Points on a hilly landscape, in no order, each with its height.
From any point a climber steps to the highest of the 2 points nearest to it. It stops when none of these is higher. Distance is the straight distance between rows; heights are no part of it.
Q822 (h 4.88): [141 169 134  95 135 152  88  97 113 110 146 126 187  75 155 113 141  49
 153  97 141 122  83 160 152]
Q273 (h 5.56): [ 99 105 137 130 126  46 173 111  90 179 101 109  94 110 113 125  75 119
  99 174 156 132 165 144 138]
Q283 (h 2.06): [160 153 142 168 133 125 133  93 126 101 109  64 124 136  84 142 163 152
 165 128 142 129 113 110 111]
Q75 (h 0.47): [117  94 153 105  94 149 110 128  97 196 119 153 174 189 100 133 167 128
 122 166 103 171 147 141 104]
Q105 (h 0.94): [103 128 146 119 142 108 159  54 144 137 155 147  99  63 121 110 117 134
 100  97 146  91 126 102 107]
Q632 (h 6.58): [128 133 140 163 114 184 134 117 164 107  83 111 174 169 141 107 137 104
 142 128 136 137 129 127 147]
Q540 (h 4.61): [ 78 107  72 182 130  79 150 142 125 118 123  97 107 168 118  94  86 145
 140 180 155 160 126 102 116]
Q489 (h 1.41): [125 145 141  76 157 122  87  91 169 136 131 109 121 106  96 162 134 164
  88 115 125 169 124 117 156]
Q327 (h 1.58): [185 136 134 112 158 150 116  86 140 103 147 160 128 163 145 126 187 138
  71  89 133 127 120 202 152]
Q985 (h 3.12): [176 149  99  90 150  87 118 161 143 129  93 177 160 122 131  98 170 110
 126 115  90 114  84 158 138]
Q219 (h 7.60): [112 108 127 170 109 165 137 126 169  92 117 111 155 191 164 118 106  92
 187 170 162 136 115 138 125]
Q212 (h 1.82): [174 143  97  97 150 137  83 101 159  70 171 123 107 131 164 142 168 134
 115  75 147 128  89 165 165]
Q127 (h 2.65): [160 145 135  72 148 126 103  26 156 144 113 194 162 139 155 108 156  98
 128 122 145 152 139  92 108]
Q60 (h 5.98): [182 133 175  65 123 120 105 126 105 116 123 153 124 128 115 147 129 191
  82  79 159 141 126 145 128]
Q433 (h 7.08): [134 118 149 121 101 134 163 135  60 166 115 191 147 145 140 104 110  97
  81 129 132 100 152 147 112]
Q731 (h 3.96): [ 81 107  78 145 109  95 142 160 147 144  91 155 140 176 134  84  94 129
 156 180 121 159 125  75 102]
Q124 (h 2.18): [ 98 107 125 142 122 109 176 132 138 148 154 149 152 106 133 100 143  92
 134 150  77  81 108 170 118]
Q954 (h 1.60): [126 131 149 169 110 151 114 145 110 103 101  68 117 166  70 146 112 183
 157 144 163 158 138  88 108]
Q544 (h 1.17): [ 94 131 142  87 162  84 121  92 163 148 142 133 114  74  78 121 114 176
  88 114 117 130 114 115 127]
Q464 (h 7.42): [ 91 117 137 126 154 165 117 149 108 172 152 149 103 121 103 157  77 137
  67 135 103 134 168  81 122]
Q443 (h 6.41): [ 77 106 166 145 127 179 141 154 138 175 109 131 103 122 115 159  69 122
 124 155 130 117 179  86 105]
Q715 (h 1.97): [108 135 120 152 125 109 167 139 134 118 141 115 158  73 141  99 140  60
 188 157 102  84  83 155 105]
Q190 (h 8.67): [ 95 131 137 101 113 162 105 133  90 144 144 145 106 105 115 143  70 149
  75  91 157 138 153  89 130]
Q821 (h 2.62): [177 113 145 133 171 110 155 131 185  95 150 163 101  98 144 130 154 147
 152  93 112  55  82 147 104]
Q352 (h 1.77): [ 73 131 122 189 160 132 134 166 134 132 151  65 105  90  87 150  85 130
 155 174  96 123 148 114 129]
Q958 (h 1.36): [175 142 127 113 131 100 128  96 126 101 113 122 132 169 103 118 198 165
  85 113 132 149 108 208 155]
Q217 (h 5.11): [159 147 111 188 150 140 141 206 105  87 125  99  62 121 139 182  97 153
 115 116 113 107 161 105 155]
Q457 (h 2.27): [154 155 128  78 142  74 137  25 148 144  93 187 152  97 132  81 184 106
 132 104 149 121 110 148 121]
Q566 (h 2.13): [ 82  98 135 207 157 159 123 185 131 128 157  79 107 159 103 176  82 138
 136 181 104 142 151 150 144]
Q530 (h 2.75): [136 118 140 146 129 144 140 130 125 145 143 108 119 142 133 174 159 116
  99 137  86 127 159 153 161]
Q494 (h 3.98): [149 173  56 130 133 121 113 151  98 106 122 109  84 113 133 138 160 132
  69  86 104 136 133 125 187]
Q699 (h 6.85): [104 128  93 106  76 108 132 110  98 114 158 127 146 109 153  81 120 103
 173 133 157 122 105 120 100]
Q83 (h 5.60): [ 87 111 112 111 113  52 138 182 148 136  92  90 121 124 116 124  75 163
 140 166 135 156 133 145 165]
Q682 (h 0.93): [102 106 161 119 117 129 132  55 136 132 131 135 166 159 105  88 109 130
 168 159 183 140 106 126  66]
Q804 (h 0.92): [118 129 140 156 143 132 167  62 164 131 130 121  96  98 130 122 121 123
 142 127 138  99 139  51  90]
Q426 (h 4.53): [163 162  88 131 143 123 129 181 116  92 122 134  73  87 154 147  99 133
  99  85 125  98 133  86 156]
Q684 (h 2.44): [126 125 152 138 138 167 146 111 122 150 152 145 155 109 131 121 159  89
  91 107  86  95 132 164 145]
Q210 (h 5.46): [164 160 109  86 136 145  96  72  75 125 147 211 179 125 167  66 167  85
  91  69 140 131 136 180 138]
Q493 (h 1.70): [136 160  96 149 147 154 122 127 160  98 149 135 181 106 148  89 170  65
 201 133  91 103  72 119  96]
Q773 (h 6.27): [155 159 150 114 117 141 132 111  55 136 102 184 184 119 132  87 132  90
  84  93 145 116 129 159 131]
Q734 (h 6.36): [117  95 141 131  98  91 134 185 145 113 100  82 141 172 126 146 100 160
 164 168 142 158 125 184 165]
Q392 (h 3.49): [139 124  95 115 143  88 134 162 174 123  96 174 154 153 142  97 127 128
 157 152  96 135 103  97 113]
Q998 (h 3.44): [138 146  70  96 118 137  94 124 121 127 157 138 114 124 157 130 167 125
 113  95 100 146 125  78 149]
Q897 (h 4.99): [105 106 103 129 156  13 162 161 144 161  97 108  91 104 122 124  84 139
 121 179 120 127 137 145 151]
Q984 (h 4.03): [135 140 110 119  98 110 159 159 136 122  76 145 107 108 159 111 103 133
 131 105 131 110 148  64 132]
Q976 (h 1.68): [168 154 135  85 178  99 100  99 180 141 117 136 114 112 130 172 166 120
  90 134 104 153 115 135 156]
Q455 (h 4.86): [159 160 104  75 132 126  86  82 112 112 156 169 168  97 160  90 196  93
 121  68 136 125  92 204 161]
Q69 (h 5.59): [ 84 112 166 153  98 191 150 139 111 154 141 115 133 104 133 145 101  81
 164 152 127 105 146 108  88]
Q558 (h 5.69): [169 156 157 129 113 169 125  96 124 112  97 109 176 127 156 122 159  67
 150 104 142 121 127 140 148]
Q378 (h 3.93): [ 50  99  76 183 126 127 140 103 146 110 187  89 119 149 117  90 118 143
 152 161 132 138 104 112 105]
Q114 (h 3.10): [129 122 113 159 142 159 120 132 133 109 167  99 123 163 105 143 170 160
  91 116  89 140 126 153 150]
Q846 (h 4.94): [125 156 127 133 150 103 125 185 174 131 108  65  94  59 120 184 126 149
 185 148  80 124 154  99 158]
Q712 (h 5.86): [141 143 119 179 131 150 129 203 141 106 130  68  78 110 140 193 149 160
 150 124  75 126 173 111 168]
Q179 (h 2.59): [164 160 141 142 139 177  86 115 110 104 134  76 151 154  81 153 183 141
 119 116 113 164 117 121 131]
Q384 (h 7.45): [163 122 159 138 144 106 121 170 102 117 117 104 137 153 103 168  97 136
 128 158 139 140 116 180 137]
Q473 (h 4.26): [101 143 145  97 124 134 103 185 146 152 126  93 143  68  98 163 123 146
 156 132  75 133 140  98 142]
Q156 (h 1.46): [147 170  76 165 145 143 140 124 131 105 115 149 159 121 138  72 175  74
 141 113  87  89 100 112 120]
Q81 (h 0.68): [124 120 155 119 120 141 121  93 104 140 132 141 185 168  81 100 144 140
 122 137 135 141 116 150  97]
Q364 (h 8.93): [101  69 116 140  79 141 161 103 153 134 147 144 130 190 202 106 111  85
 184 181 159 127 146 153 101]
Q177 (h 2.35): [159  97 130 152 154  95 136 138 165  77 173 114  91 143 130 142 131 190
 158 119 144 105  84 153 102]
Q725 (h 3.48): [ 84 100 101 168 122 136 146 134 142 114 180 110 117 142 100 109 151 176
 120 122 101 118 117 126 120]
Q709 (h 7.79): [106  88 107  86  75  96 154 115 130 140 160 157 114 129 203 111 110 104
 166 149 156 125 131 125 105]
Q978 (h 6.28): [130 103 132 148 119  80 176 123  66 155 133 141 112 137 129 115 101 112
 112 157 145 105 140 149 102]
Q582 (h 3.04): [153 148  98  96 131 152 104  77 123 139 124 173 135 152 161 118 154 104
  97 106 123 150 150  73 128]
Q850 (h 7.49): [120 129 137  95  74 151 123 152  80 141 118 130 105 118 150 148  98 136
  83  90 151 136 174 132 172]
Q511 (h 3.20): [107 118 123 119  80 218  88 161  80 164  88 166 139 181 180 123  96  74
 105 111 174 148 172 104 142]
Q27 (h 1.21): [ 93 115 141 136  95 149 113 115 105 133 116 102 141 160 102 120  94 125
 170 159 185 160 121  84  77]
Q516 (h 2.85): [ 73 100 127 153  94 231  81 135 103 147 119 134 114 196 140 149  86 103
  92 121 181 153 170 112 138]
Q853 (h 5.31): [147 121 183  92 106 136 126 154 102 137 125 135 132 114  81 140 119 203
 118  99 129 116 131 110  92]
Q810 (h 4.63): [ 81 121 180 106 110 159 120 149 143 149 144  83 132  83  71 147 108 189
 142 120 118 127 146 117 121]
Q722 (h 2.48): [ 92 102 134 177 128 195  97 162 100 131 148  92 102 182 117 181  79 126
 104 151 153 154 164 141 153]
Q946 (h 3.62): [119 124 115 121  75 160 138 164 109 142  78 153 144 149 168 112  97  92
 145 131 147 130 151  77 120]
Q527 (h 7.17): [151 124 153 193 178  71 134 216 122 119 129 105  81 106 120 175  79 171
 197 184 110 134 137  92  89]
Q403 (h 1.99): [164 148 121  71 178  51 116  52 184 153  86 171 125 111 121 114 192 111
 101 129 130 145  96 170 147]
Q883 (h 1.18): [106 153  97 167 134 142 161  88 145 120 120 121 131  97 113  85 155 103
 139 121  95 100 123  60 102]
Q778 (h 6.65): [148 121 175  64  78 142 112 130  71 145 140 161 132 112 147 147 136 166
  71  65 155 138 154 156 149]
Q380 (h 8.95): [181 112 168 150 176  75 133 179 125 116 128 113  93 137 114 182  83 161
 150 169 132 125 123 136 103]
Q521 (h 2.84): [186 133 153 100 161  84 145 160 178 127  97 154 121  91 114 138 166 150
 127 103  96  83  86 175 132]
Q95 (h 2.08): [150 109 129 103 113 114 109  89 138  84 187 111 115 134 141 138 143 164
 151  98 168 128  91 165 126]

Call two points neighbours if one is among the 2 nearest of the other. Go from one point of each pair to the other, from neighbour to neighbour, staying as high as possible. Name the lowest point that can't be avoided.
Q540, Q380: Q715
Q712, Q433: Q352
Q380, Q364: Q455
Q380, Q433: Q897
Q712, Q190: Q473

For each start below, name the point where the climber stops.
Q105: Q712
Q327: Q540
Q715: Q540
Q81: Q540
Q566: Q712
Q810: Q190
Q127: Q712
